Points, in no order, along strands that fork, close into loops and pass close to each other.
Two points are linked if the straight distance between their rows is under 43.4. Some points are linked to none.
(838): [ 11  23 -12  15 -11 -10 -34  19  35   6   3  14  -6  21 -13  -9  -8  37
  11   0]
(2280): [-32 -50  -2  21  15   7 -16 -32 -48 -10  -6  28 -11 -32   3  16 -13  -9
   3  19]
(1085): [-21 -40  -9  20   9 -13 -16 -31 -53  -3 -15  17 -10 -38   2  14 -14 -11
  11   9]
(353): [ 27  17 -10 -11 -27 -12  37 -20   8  11  14 -19 -38  12  10 -11  38  13
  -8  -5]
(229): [ -3 -26   7   1 -13   0  27 -28 -47  -6 -10  -8 -40 -43  -1   1  28 -20
 -31  22]
(2416): [-21 -44  14   3  26  42  17  -6  18 -16  16  21  34  32  -1  -3 -14  -9
  -8 -15]
(1799): [  4  20 -14  -2   6 -30   4  -7  14 -15  -7   1 -19 -11 -12 -11 -18   5
   7 -13]
(1157): [-19 -44  10  -1  17  22   1 -21   0 -18   9  25   7  -4 -12  -1 -23 -10
  -7  15]
(1410): [-11  -2  -1 -12  20  -9   7 -22   2 -13   1  16 -21  -1 -18 -12   1  11
 -30 -16]
(509): [ 23 -18   1   3 -27  -7  10 -21 -14  24  -2  -6 -15 -29  -6   6  11   9
  -9  46]
(700): [  0 -18 -10   0  13  23 -21   3  44   2   7  27  22  12  -3  -5  -4  23
 -19   3]
(1161): [-14 -39  36 -29 -10  13  28   1 -18 -11   4 -10   6 -17 -13  -2   7   6
 -53  11]
(344): [-32 -12 -24  11  28  16 -26  -1  17 -39  -3  17 -10 -13   8  -6 -32 -36
  29   6]
(2344): [ -5  13  10  -1  27  15  -3   4 -14  18   8  15  58  44   5   9   0  -6
   2 -32]
(159): [ -9 -29   3   7   3 -19  10 -32 -38  -9  -6   9 -26 -32  -7   5  -3 -11
  -3  21]
(791): [  4  -3  14  -2  21  11  -4   9  -1  20  15  20  61  44   9  12   0  12
 -11 -24]
(505): [  4  26  -7  -9   5  -9 -28  36  18  -9   4 -21  -1 -13  -3 -12 -26 -27
  36  20]
(1875): [ -6  24 -22   0  18  -1 -23  13  34 -12  -2   9   2   7  -6  -1 -22   2
  15 -15]
(1846): [-13 -24   0   5  33  43   2   6  31 -12  16   8  38  34   3 -10 -16 -32
   8  -6]
(1339): [-18  26 -24  -9  27  21 -24  30  36 -30  -7  -1   3   1   3  -5 -22 -21
  26 -13]
(1815): [ 10 -10  13  -5 -31  13  25  -6 -21  -2  -7 -14 -33 -40   2  -8  37 -11
 -50  23]
(1566): [  9 -11   4  -5 -19   0  10 -19 -19  -5  -4  -6 -36 -38   0 -11  29   1
 -43  24]
(143): [ 14 -11   7  -5 -22 -10  -9  -6   4   6   0   6 -18 -19 -12  -8  13  31
 -33  29]
(2212): [  2  34 -17  -1  11  -8 -17  16  32  -2  -7  10   2  16  -9  -4 -12  24
   8 -29]
(59): [ 32  -5   4  11 -45 -16   6   0  14  17  12  -9 -28  23  -3  -9  32  41
 -10  19]
(2444): [ 18  20  -8  22 -30 -22 -12  14  18   8   4  -4 -17  43 -11  -4  25  52
   5 -23]
(20): [  0   1   1 -14   9 -16  19 -22  -6 -12   0   5 -27  -8 -16 -15  13   1
 -32  -3]
(2455): [ 18  -5  -4  12 -18 -14 -21 -13   3  16   0  10 -12 -25  -8   0  -9  19
   0  43]
(1050): [ 20 -10  15  -5  -2 -19  24 -20  -1  10  12  -6  -4  -2 -22  -4  -9  -9
  -3   9]
(1622): [ 34  13  14   4 -21 -22  17   4   3  30  17  -4  14  43   5   0  25  28
  -4 -16]
(905): [  9   8  10 -10  12 -11   9  -3   6  12   8   8  19  25 -14  -3  -1  14
 -15 -26]
(1079): [  3  37   0   0  13  19 -40  50  21  18   3  -5  39  46  10   4   1  -3
  21 -22]
(1263): [-22 -44  21  -7  -1  12  15 -21 -40 -21  -3  10 -19 -35 -14   3   2  -5
 -31  23]
(349): [ 21  41   2   1  -6 -28  11  22  14  15   4 -23   8  24  -1  -5  -7   3
  25 -25]
(984): [ -5 -26  -5  14   0 -29  11 -39 -54   0 -13   2 -30 -36   3  10   3 -22
   9  10]
(1789): [ 37   1  -4  16 -53  -7  10  -9  17  20  18 -17 -40  12   3  -7  33  34
   6  29]
(1084): [ 34  14   3  10 -34 -20  19   3  11  27  15 -13  -7  42   8   0  34  37
   0  -8]
(5): [ -7  23  -8  -6  19 -20  10   0  15 -15  -6   4  -3   4 -12  -6 -26  -5
  12 -29]
(2422): [-13  11 -17  -7  27   8 -19  14  30 -22   1   8   3   4  -5  -6 -25 -24
  21 -12]
(1175): [ 31   8 -14  15 -48 -19  12 -19  13  17   9 -19 -40  -4  11  -7  21  28
  12  28]
(135): [ 24  13   6 -13  -6 -31  43 -14   4  15   9 -14  -3  21  -4  -3  11  -2
  -1 -18]
(2026): [ 15   5  18  -1   5  -6  -7  11   3  26  14  15  43  38   4   5   1  22
 -11 -12]
(426): [-11 -14  10 -18  13  21  -4  -2  12   1   5  20  21  18  -4  -2  13  34
 -50 -16]
(661): [ 14  20 -12   9 -12 -26 -20   8   2   3  -3 -15  -5 -32   2  -6 -26 -19
  38  25]
(2271): [ 10  43   1  -5   2 -21   5  19   5  21  -3 -11  25  33  -3   5  -6   2
  17 -41]
(877): [  5  33   5 -11  22 -12   9  13   4  13   4  -5  29  31  -7  -1 -13  -8
  15 -39]
(568): [-35 -28   1  11  33  32  10 -14  14 -29   9  25   1  26  -8  -5 -29 -29
  17 -10]
(149): [-14  54  -1  -7  18   1 -10  20   7   8 -19 -10  26  26   0  14  -8   0
  24 -60]
(2058): [-16   6 -10 -15  34  28 -23  33  31 -18   3 -14   9  22   5 -12 -12 -46
  26   6]
(849): [  5 -23  16  -3   3 -13  20 -21 -11   2   9   4  -2 -10 -22  -2 -18  -9
  -4  18]
(1564): [ 29  11 -25   5 -42 -13  21 -29   5  19  12 -21 -45 -12  21  -3  25  14
  20  30]
(2365): [ -5  32  -5  17  14  30 -40  10   3  29  -9  22  59  49  26  23  15   5
  14 -25]
(2413): [-18  24   4 -14  39  29 -17  35  12   2   1 -14  38  42  13   3  -1 -29
  23 -29]
(1264): [ -7 -16  27 -22   3  12  22   3 -12 -13   5   0  -9  -6  -8 -14  22  10
 -64 -10]
(350): [-31 -28  -2   0  21   5  -1 -28 -11 -32  -1  26 -25  -9  -9  -8 -24 -10
  -5  -1]
(2484): [-19   1   1   0  15  -8  -5   9 -10 -25   4  -3 -10 -16  -6  -1 -37 -43
  43   7]
(1532): [-10  35 -20   1  14   9 -27  14  32   8 -13  12  11  26  -5   6  -4  27
  10 -45]
(1146): [ 34  -5  17 -15 -14 -21  42 -14   2  22  16 -14  -5  13  -2  -3  17   2
 -12   1]
(27): [-13 -19  -4  10  19  17 -23  -3   3 -11   7  11   7 -12  -7   3 -31 -35
  23  30]
(803): [-20  14  -6 -19  42  34 -18  39  24  -9   2 -17  23  37  11  -6  -1 -40
  23 -13]
(2431): [ 13   9 -15  12 -14 -29 -20 -10  10   5   0   3 -17 -22  -7  -5 -18  14
  10  24]
(656): [ 27 -12  16 -19 -25  -8  44 -15   0  18  13 -15 -16  -1  -2  -4  31   6
 -25  20]
(2492): [  9   0 -10   2   2 -18 -17  -3  13   0   5   5  -5 -17 -11  -3 -25  -5
  15  21]
(1277): [  4 -20  20 -13 -47  14   9  16 -13  11  -6 -17  -7 -38  -6   1  26  18
 -51  42]
(1525): [ 11   8 -11   5   0   2 -34  11  38   6   6  21   7  18  -7  -7 -10  29
  -3   4]
(1796): [  8   3   5  -9  18  -7   3  -4  11   9  12   8  12  16 -17  -7 -12   2
  -8  -9]
(708): [-11  54   5 -20  22   7  -8  50  10  -2 -14 -27  18  16   3   4 -10  -9
  31 -40]
(2407): [ 20  22   7  -1 -21 -13  18  -2  -5  20   0  -5 -17  36   4  -5  51  37
 -28 -30]
(1732): [  5   4  -4   3  -2 -31  20 -15  -6 -10   1 -12 -12 -16 -10  -6 -22 -33
  29   5]
(1676): [ 24  14   9   1 -36  -4  19   5   3  16   7 -10 -27  36   6  -9  57  37
 -37 -19]
(452): [ 10  41   2  -2   0 -27  20   6   2  22  -6 -15  17  32   1   7   7   9
  13 -53]
(2495): [ 17 -13  27  -9 -59  16  11  25  -3   9  -2 -17 -21 -24   1  -4  39  16
 -50  29]
(2250): [-12  27  -3  -8  19 -11   3  28   6 -34  -3 -12  -4  -7  -6  -5 -32 -31
  33 -17]
(2327): [ 31   1   9 -17 -29   1  39 -17   5  13  16 -19 -29   5  10  -8  40   8
 -21  10]
(693): [ -8  47  -6 -13  18  24 -39  54  22  10  -8 -20  30  40  17   5   4  -4
  26 -26]
(2491): [  1  15  -4   5  21  29 -29  24  23  24   7  15  57  49  13   7   1  -3
   7 -16]
(946): [ -5  49  -3 -16  13   3 -18  47  23 -10  -6 -21   9   9   1  -1 -16  -9
  26 -25]
(1117): [-26  10 -17  -3  38  21  -3   0  24 -22  -4  16   9  24  -7  -3 -17 -15
  13 -38]
(1589): [  0 -12 -27  23 -11 -39  -2 -24 -40   7 -17 -15 -19 -44  15  16  -7 -17
  38   4]
(232): [ 32   7   8 -11 -46  13  32  -5   3  15  18 -17 -37  12  15 -10  55  16
 -30   4]
(963): [-17 -48  13   4  -9  13  11  -6 -55  -3 -13   2   1 -49  -6  18   8   3
 -25  38]
(397): [  4 -28  -2  11 -28  12  11  -1 -57  16 -22 -12 -10 -62  13  16  39  -2
 -37  44]
(444): [-16  30   3 -13  28  -1   7  29   7 -25  -2 -12   3  11 -11  -1 -28 -27
  30 -33]
(1657): [ -7  19  -5  11  15  29 -27  -2   4  24 -10  29  61  44  21  23  14  18
  -5 -34]
(105): [  8 -15 -12  19  -4 -18 -12 -20 -29  13  -8   0   5 -37  -2  13 -15 -13
  24  38]
(1573): [-28   2 -21   0  27  14 -26  17  20 -43  -6   2 -11 -12  12  -5 -29 -37
  37   4]
(1319): [-36 -55  19   1   8  25   8 -25 -36 -29  -3  22 -17 -25  -8   4  -6  -1
 -22  22]
(1361): [  5 -20   5   4 -42  19  17   7 -40   5 -15 -20 -16 -59   7  11  38  -9
 -41  40]
(1700): [  3 -27  -4   8   5   1 -25  -8  -2   8   4  21  15 -31 -11  11 -23  -4
  13  47]
(2292): [-20 -25  26 -24  19  22  21  -2 -10  -7   9  12  38  24   4  -2  10  25
 -48 -25]
(117): [ -3 -23   5   1 -20   9 -10  -3 -36  -5 -17   1 -22 -58   2   1  23   6
 -49  35]
(1114): [ 28  -9 -10   0 -34  -5  29 -32 -21  22   3 -17 -36 -28  15   4  30   4
  -6  38]
(352): [-18 -10 -13   5  37  40 -12  17  35 -16   5   3  19  32   3 -10 -11 -41
  11 -11]
(2295): [ 11 -25 -23  20 -19 -13  -3 -22 -54  28 -18  -9 -16 -49  17  17  31   9
  -6  38]
(497): [ 20  -2  12  -2 -17 -15  -6   3  11  15   8   5 -11  18  -9  -9  15  39
 -28   6]
(494): [  2 -12  26 -16 -12   7  31  -5 -15 -10   2  -6 -22 -16  -8 -17  27  -1
 -61  -4]
(1687): [ 12  -3  12 -15 -12  -1  39 -20 -15  -6   3 -12 -38 -12  -3 -16  32  -6
 -44  -3]
(456): [  9  25  -3  -5   2 -33  29   5   5 -14   2 -21 -13 -11  -6  -6 -23 -25
  32  -9]
(420): [ -6 -28  -2  10  12   6 -18 -10  -6  -2   6  12  11 -26 -10   9 -28 -26
  24  39]
(2117): [  2  24  -1  -4  23  25 -31  40  23  19   9   5  47  46  11   2  -1 -13
  15 -10]
(2200): [ 18  21  13  10  -7  -8 -15  16   1  31   5  16  39  47   3  14  11  32
  -1 -20]
(1284): [ 20  54 -16  16 -32 -28  15  24  31 -12  -7 -27 -20  -4  10  -7  -4  21
  36 -16]
(627): [ 34   2  -5  -4 -28 -16  36 -23   6  20  10 -18 -20  -1   4  -4  16   4
   6  23]
(1959): [ 25  42 -15   8 -35 -27  28   5  27   9   3 -25 -21  22  11  -7  15  24
  29 -25]
(936): [-20  -7 -10  18   6 -33 -11 -17 -30 -20 -12   0 -23 -35   6   6 -29 -29
  40   0]
(1439): [  1 -22   8  -2 -11   2  -3 -15 -24  -4  -8   4 -23 -45  -7  -3  16   6
 -42  32]
(1505): [ 31  -6  -9  -6 -31 -11  39 -34  -9  19  11 -15 -27 -15   4   2  23  -7
   4  30]
(276): [ -8  59   4  -7   9   3 -17  39   6  10 -19 -18  25  21  12  10  -6   0
  28 -51]
(933): [-11  -2   7  -8  12  25 -10   0   5  10  -1  29  33  30   5   5  25  47
 -46 -32]
(358): [  8  21  -4  -4   9   4 -24  28  30  14   9   4  25  31  -5  -3 -12   4
  12  -9]
(261): [ 38  10  -3   6 -33 -24  30 -16  16  26  18 -20 -18  10   2  -5  13  10
  18  23]
(142): [-30 -20 -11  15  12 -17 -21 -20 -29 -27  -8  16 -20 -32   8   6 -30 -29
  35   3]
(895): [  2   1   9  -9  21   0   1   8  13   6  16   6  19  19 -17  -4 -23 -17
   8  -5]
(2158): [-18  -9  -6  -6  26  -3   3 -23   2 -31   1  25 -22  -5 -17  -9 -12   2
 -13 -14]
(1078): [ 31  14   8   1 -44   6  27   5   8  12  19 -17 -39  25  15 -12  60  25
 -32 -11]
(1535): [ -8  21 -10  13  22  41 -39  21  15  23  -9  15  59  53  29  12  16  -9
  11 -26]
(97): [ 24  18  10  22 -18 -19 -18  17  -1  26   2  13  23  55  -1  14  20  44
   7 -21]
(1028): [-29 -47   4  13  21  28   2 -22  -8 -25   7  32  -5  -1  -4   0 -32 -27
   9  17]
(1440): [-10 -10  -4  -1  26  11  -4 -10  17 -20   7  18   7   7 -13  -7 -31 -20
   7   2]
(8): [-13 -22   0   3  23  27 -18   6  20  -9  14   8  11   3  -6  -1 -30 -39
  22  26]
(1754): [-33 -59  17 -14   6  40  11  -8   0 -19   5  13  15 -17  -8   3 -13  10
 -34  26]
(1237): [ 13  19  -8  20 -22 -20 -25  17  25   5   1   5 -10  34 -14  -6   8  54
   8 -16]
(2368): [-21  -9  -7   0  34  23   0  -3  19 -23   8  19   9  21  -9  -6 -26 -25
  13 -21]
(1134): [-24  29 -11  -3  40  27 -19   9   7   5 -12   1  42  37   9  14  -2 -18
  20 -55]
(1399): [ 13 -13 -25  24 -19 -23 -11 -27 -41  27 -15  -9 -16 -44  16   9  20   6
   7  30]
(1524): [ -1 -16 -16  12  -7 -35  10 -35 -41  -2  -9  -8 -27 -36   4  10  -6 -22
  25  10]
(1823): [ -5   6 -24   6   6 -30 -18 -20   5 -19  -8  11 -21 -33   1  -7 -20   1
  10   6]
(1340): [ 26  -6  21   4 -34  -8  -1  10  10  14   9  -2 -19  13  -8  -7  30  47
 -30  14]
(2056): [ 21  36 -20  20 -38 -34  14   7  27  -5   2 -28 -28 -10  16  -9  -2  21
  38   2]
(2068): [ 27  -7   7   7 -59  18  12   5  -5  15   8 -19 -37 -24  10  -1  46  20
 -30  45]
(1124): [  2 -16  24 -14 -26  17  30   2 -21 -10  -1 -14 -21 -36  -4 -10  30 -16
 -58  14]
(1353): [-31 -55   8  14  10  24  -3 -31 -35 -22  -3  31 -10 -25  -4  12 -19  -9
  -1  27]
(811): [ 22  20   5  -7   1 -28  33  -9   0  20   3 -11   9  32  -2   3  10   8
   2 -38]
(380): [ 27 -11  24  -3 -55  16  22  12   0  16   4 -20 -26 -11   7  -5  47  18
 -41  26]
(226): [-26  -5 -24   2  23  -2 -27 -13  15 -31  -6  21 -13 -21   1  -4 -30 -19
  19   2]
(948): [  2  12 -23   5  -1 -33  -5 -22   6 -16 -10   6 -31 -27  -6  -8 -10  15
  -2   2]
(184): [  0   5  26  -5 -15  10  -7  22 -12  14  -3  13  22  29   9   7  39  51
 -58 -23]
(106): [-11 -22   0  -5  24  11   3 -13  11 -12  11  21  10   4 -14  -3 -21  -3
  -7   0]
(2039): [ 11  -5  35 -15 -40   9  13  29  -3   8   3  -8   0  10   8  -7  38  29
 -64  -2]
(2451): [ -9 -10  31 -23   7  16  15   6 -17   1   2   7  30  20   6  -3  29  27
 -61 -29]
(1557): [ -8   6  17  -6  -3  19 -13   7 -10  13  -7  24  33  34  13  13  36  55
 -49 -28]
(1001): [-15 -22  18 -19  17  16  18  -9  -8 -18   6  10  -3   2 -15 -15   9  11
 -51 -12]
(266): [ -6  49  -2  -8  14 -12   8  19  12  -9 -19 -14  12  14  -5   7 -14   2
  19 -61]
(899): [ 21  50 -11  17 -34 -24  18  21  26  -1  -5 -30 -13  18   7  -3   4  28
  36 -32]
(605): [-27  -4 -11  10  42  44  -5  -2  29  -6  -4  11  39  45  10   1  -1 -25
   7 -39]
(354): [ 13 -14  29 -15 -29   7  12  15   3   9   4  -6  -7   0  -1 -10  30  33
 -58   9]
(626): [ -6 -19 -10   0  23  33 -10  -4  38   2   5  29  27  25   0  -2   0  22
 -28 -12]
(1764): [ 11  12  13 -14   9 -13  18  -8  -4  14   0   6   7  26 -11  -4  16  25
 -32 -34]
(89): [ 10   4 -30  17 -17 -43   1 -22 -22   1 -15 -26 -21 -47  22   7 -13 -18
  40   8]
(2430): [-35  12 -17  -2  43  34   0  16  26 -28  -6   2  15  30   1  -1 -14 -33
  24 -42]
(666): [-19  26  -6 -19  25   9 -16  48  13 -44  -6 -22  -8 -13  12  -5 -23 -30
  34   1]
(411): [ 24  -7   4   2 -37 -10   0  -7  -2  10  -2  -4 -31 -16  -3  -7  24  30
 -27  34]
(1989): [  8  25  -5   0  -5 -23 -15  23   9  -3   3 -19  -3 -19  -5  -9 -28 -23
  34  24]
(1167): [ 18 -19  -5   4 -25 -11  17 -25 -28  18  -3 -10 -23 -39   3   6  23   0
 -16  40]
(1697): [ 16  -8   4  -1 -13  -6 -14  -5  21   9   7  14  -7  -2 -13  -7   2  36
 -22  21]
(483): [  2  49  -6 -10   9 -10 -10  46  22 -18  -1 -19  -4  -4   1  -7 -24  -3
  30 -12]
(710): [  6  -6  14  -4  13  -9  11  -2   2   2  16  -2  11   8 -18  -6 -31 -26
  14   3]
(493): [-27 -22  -9   8  17 -14  -6 -30 -21 -31  -2  23 -27 -24  -3  -1 -26 -15
  15   1]
(268): [ -8 -14  10 -10  30  17   6   0  10   3  17  17  35  28  -6  -1 -10  -1
  -9 -23]
(1007): [ -9  -2   3   2  10 -15  10  -7 -11 -13   3   0  -9 -11 -16  -2 -38 -36
  31   7]
(2204): [-21 -24  17 -17  29  26  17  -9  -5  -5   8  20  26  27  -9  -4   4  15
 -34 -34]
(385): [-24  -4   4   0  25  10 -10  12   1 -29   8  -2  -8  -2  -8  -5 -38 -53
  42  15]
(2027): [  5  -2  -8   7  -4 -36  20 -22 -22  -8  -6 -14 -22 -30   2   4 -19 -29
  34   6]
(1996): [ 23  25 -21  12 -34 -33   4  -7  17   4  -1 -15 -28 -16   7 -11  -4  16
  24  12]
(2343): [  2  -8  -8  11   0 -19 -14 -19 -13   0  -3   6  -5 -29 -11  -1 -25  -9
  17  27]
(989): [  8 -23 -13  17 -20   4   4 -13 -58  21 -23  -9 -16 -52  15  19  36   1
 -20  39]
(2458): [-24 -36 -15  27   8 -18 -23 -23 -56   0 -17  10 -12 -35  10  20 -17 -20
  32   0]
(147): [ 22 -10   1   8 -45   5   4  -7 -12  17  -2 -13 -31 -32   4  -2  36  18
 -31  46]
(417): [ -7  -6  -6   0  26  26 -16  -3  26  12   2  27  39  36   5   5   4  19
 -20 -32]
(465): [  8 -30  19 -14 -24   2  21  -8 -18  12  -4  -9  -7 -31 -12   8  13   7
 -33  36]
(1555): [ -8  33  -5  -7  23 -10   9  17  11 -15  -7  -6   7  10  -8  -4 -25 -13
  22 -44]
(1597): [-25 -34  15 -12  22  21   9 -21 -10 -30   7  21 -11  -9 -14 -11  -1  12
 -40  -3]
(1488): [-34 -33   3  16  23  29   2 -19   2 -32   6  28  -5  10  -5  -5 -33 -29
  23   5]
(2189): [ -9   9 -25   1  15 -19 -20  -1  14 -26  -4   7 -10 -25  -1  -7 -29 -11
  23   0]
(1651): [ 26  16 -10  17 -19 -29 -16  -1   1  17   1 -13  -8 -24  -5  -2 -20 -13
  37  38]
(789): [ 29   5  21  -4  -9 -19  12  10   1  32  12   3  34  39   2   5  10  22
 -11 -11]
(2439): [-31 -52  16 -16  -2  35   1  -6  -9 -18  -3  11   2 -32 -11  -1  -3  17
 -41  28]
(31): [ -2  22  -1 -17  16   4 -25  40  22  -8   9 -18   7   6  -6 -12 -25 -27
  28  14]
(1285): [ 16   2  -1 -12  -7 -20  29 -24 -11  -5   3 -11 -39 -11  -2 -13  24  -1
 -27   4]
(308): [-21  45  -7 -19  26  36 -32  48  24   1 -21 -25  28  28  22  10   6 -13
  31 -30]
(1173): [-13 -43  22  -7 -18  10  18  -6 -36   0  -8  -4  -1 -40 -11  13   8   8
 -32  40]
(1605): [ 39  18   4   9 -31 -27  17   2  22  28  12 -22  -8  16  -1  -5   0   6
  24  15]
(2459): [-21   8 -19  -1  16  -2 -34  20   4 -34  -6  -4 -11 -32  11  -2 -32 -38
  39  11]
(1922): [-16  35 -23   4  20  26 -31  16  34   2 -18  10  24  30   5  11  -4   6
  11 -50]
(2240): [ -9 -35  12  -1  -2  -6  20 -30 -41 -10  -5   2 -27 -32 -14   2   9 -13
 -25  24]
(2258): [ 14 -23  14  -7 -15  -8  13 -15 -12  15   1   0  -2 -26 -13   7  -1  10
 -15  42]
(1139): [ 23  10   5  27 -35 -16 -14  14   6  16   7   3  -7  52  -9   3  38  59
  -5 -21]
(2272): [-26  21 -16 -17  34  22 -17  43  27 -43  -8 -18  -5  -1  10  -2 -17 -32
  32  -4]
(956): [ 31  24  -5   4 -31 -26  26  -2  22  21  11 -20 -19  31   9  -3  20  26
  12 -14]
(146): [-18 -47   3  12   0   3   9 -22 -61   4 -15  12  -9 -40  -2  20   5  -6
 -10  37]
(2305): [  3 -10 -12   2  12   8 -25   0  38   1   7  27  11   5  -7  -2 -13  15
  -8  12]
(2423): [ 20  24  -7  -5  -7 -36  33 -10  15   0   2 -21 -17  -1  -5  -1  -9 -14
  22 -12]
(1137): [-27 -54  11  -7  21  41  18 -13  21 -21  12  20  28  21  -5  -4  -8   6
 -23  -6]
(157): [  1 -12  14 -16   5   6   0  -4  10   0   6  17   5   7 -14  -6  10  28
 -42   0]
(1511): [ 19   2 -10  22 -16 -24 -17  -9 -13  24  -5  -6   0 -37  -5   7 -16  -6
  26  46]
(1527): [-17  29 -18  10  25  31 -37   5  21  15 -21  20  37  36  14  17   6  10
   7 -49]
(2396): [ 33  32   1   4 -23 -27  16  13  19  17   8 -22   1  24  -3 -10  -4   0
  25  -4]
(302): [  9 -18  19 -12 -21   5   2   3   4   5   0   8 -13 -15  -9 -12  17  32
 -50  20]
(1089): [-17 -22   9  12  16   0   3 -16 -21 -16   8  13  -6 -11 -13   3 -34 -36
  31  17]
(516): [-21  59   0 -14  23  32 -33  48   3   2 -26 -22  34  22  28  19  10  -4
  28 -49]
(172): [ 12  18  18  -9  -3  -7  18  -3 -13  22  -1   2   3  32   2  -2  41  31
 -42 -32]
(225): [ -5 -35  33 -29  -8   9  21   5  -4   2   9  -3  19  -2  -9   1   8  22
 -49   5]
(919): [ 15  -6 -21  17 -20 -28 -21 -29 -20  16  -9  -6 -27 -44  15   4  15  12
   2  31]
(2133): [-20  41  -3  -2  25  29 -25   9  -2  16 -16   2  50  36  25  20   4 -17
  22 -51]
(601): [ -1  31   7  -8  24   2  -8  23  -3  16   5  -7  36  41   0   2  -7 -17
  20 -35]
(1300): [-12 -41   4   4   4   8 -11 -17 -25  -1  -4  16   5 -40  -9  14 -12   2
 -10  43]
(418): [-12   2  -8  10  24  37 -18  -2  19  14  -8  27  53  45  15  15  14  11
 -12 -38]
(823): [  8   3  30  -7 -31   4   6  27 -12  12  -1   2   9  25  11  -2  48  42
 -64 -18]
(1303): [-28 -53  21 -20  14  38  14  -9   3 -21  10  18  18   3  -8  -4  -6  13
 -40   2]
(1707): [ -6  10 -17   6   2 -34  -9   0 -11 -19  -9  -7 -20 -38   9   1 -32 -28
  40   2]
(304): [-18  -3 -13  10  12  -9 -33   7 -17 -18  -8   0  -7 -37  10   8 -34 -38
  44  18]
(1629): [-20  55  -2  -6  21  28 -34  32   0  18 -19 -10  39  33  24  17  10 -12
  25 -50]
(1772): [-28  17 -16   1  41  42  -6  13  24 -10 -12   0  32  37   7   6  -5 -30
  19 -51]
(294): [-13  24   0 -13  18  -8  -9  34   6 -39  -5 -20 -11 -21   1  -7 -29 -35
  43   0]
(1550): [  9 -17  -2   7  -8  -5 -24  -9   7  13   2  15   9 -30 -11   7 -15  13
   1  44]
(347): [  1 -24  11 -16   2  10  -2  -5   9  -3   1  16  -3 -12 -13  -6   2  25
 -48  18]
(1329): [-22 -46  33 -26 -17  17  22   4 -27 -10  -2  -7  -2 -33 -12   1   5   5
 -46  33]
(1993): [  5  -5  31 -22  -4  10  18   9 -10   1   3   0   7  11  -2  -8  30  21
 -61 -21]
(2210): [ 19  15   7  28 -34 -17 -14  14  -6  25   1   4  11  58   0   7  39  56
   6 -30]
(672): [ 16  10 -25  11 -24 -35  16 -27  -6   3  -4 -23 -23 -34  15   4  -7 -14
  36  21]
(280): [ 15   7 -28  19 -33 -37 -17 -25  -4   7  -8  -8 -35 -36  17  -8  10  21
  11  28]
(1949): [ -1  41 -14  -1   3 -19  -9  27  22 -21  -5 -16  -9 -17   0  -8 -27  -7
  28  -8]
(844): [ 24  26  -5 -10 -11 -30  43 -15  12  11   5 -18 -16  13   2  -2   7   1
  14 -16]
(2222): [  7  37  -8   3  -3 -28   3  25  14 -25  -9 -25 -13 -29   7  -3 -28 -14
  36  -8]
(1675): [-11 -11 -15  14  10 -15 -32  -1 -27   0  -5  -1   1 -35   2  13 -31 -38
  42  25]
(2287): [ -8  19   8  -9  35  12  -5  25   7   5  10  -3  38  40  -1  -1 -12 -29
  17 -26]
(699): [-16 -39  15 -15  -3  20  -7 -14  -2 -11   0  17   1 -31 -11  -1   1  19
 -42  30]
(1270): [ 17 -13  19 -14  -2 -16  36 -16  -4   9   9  -8   0   9 -19  -8   2   1
 -22  -6]
(1096): [ -6 -41   0  20  -2 -10  13 -26 -60  13 -11   2  -5 -39  -6  22   5 -11
   5  30]
(2331): [ 14  -6  -8  -4  -8 -28  21 -30 -14   3  -2  -6 -28 -23  -1  -5   2  -7
   3  19]
(1971): [ -9  27   2   2  27  25 -16  -2 -15  20  -3  13  62  42  22  17   4 -11
  12 -42]
(1419): [ -1  27 -15   7  -3 -29 -17  21   0 -25  -8 -24 -14 -47  16  -3 -31 -23
  42   5]
(1018): [-23 -36   8   9  33  46  14   2  17 -17  15  15  36  43  -1  -8 -19 -28
   5 -19]
(2467): [ 18  22 -30  23 -38 -41  -7 -21   6  -1  -9 -16 -34 -34  20  -6   0  19
  25  20]
(2103): [ 23   8 -27   3 -31 -25  27 -38  -2  12   4 -21 -34 -28  17  -1  13  -3
  28  26]
(1835): [-14  -8  -8  -4  29  29 -24  19  25 -18  10  -2   7   7   0  -7 -22 -47
  29  21]
(1494): [ -3 -30  13   4   9  -6  11 -21 -21  -7   7  11  -3 -16 -23   2 -27 -25
  15  25]
(1501): [-32 -44  -2  28  15  21 -20 -17 -30 -12  -5  28   0 -16   6  10 -32 -35
  36  24]
(2192): [-16  -5 -12  12  36  48  -8   0  19   5  -5  18  54  45  13   5   6 -13
  -1 -39]
(1791): [-23 -38   3  23  11  -1 -10 -19 -37 -11   1  19  -2 -25  -5  13 -31 -30
  28  26]

How many points has the smallest loop of links through each point below? Write none if it is on no loop.
(1079) => 16
(838) => 22
(1732) => 12
(2467) => none
(354) => 10
(452) => none
(568) => 7

A fork is a point with three links, a tip a point with one. Leave the first point through the second and follow the links. Name the first fork or tip that comes.
(143); (411) => (1277)
(2305); (1525) => (2026)
(2250); (294) => (1527)
(509); (1167) => (2271)
(280); (919) => (1361)

A piece is two or more points that can be reached from each other along the links. Count, over all rows, the pieces, the separate loops (a circle has one, a figure eight two, a Y none), the forks (points with three links) and the tips (points with one).
pieces => 3
loops => 5
forks => 21
tips => 17
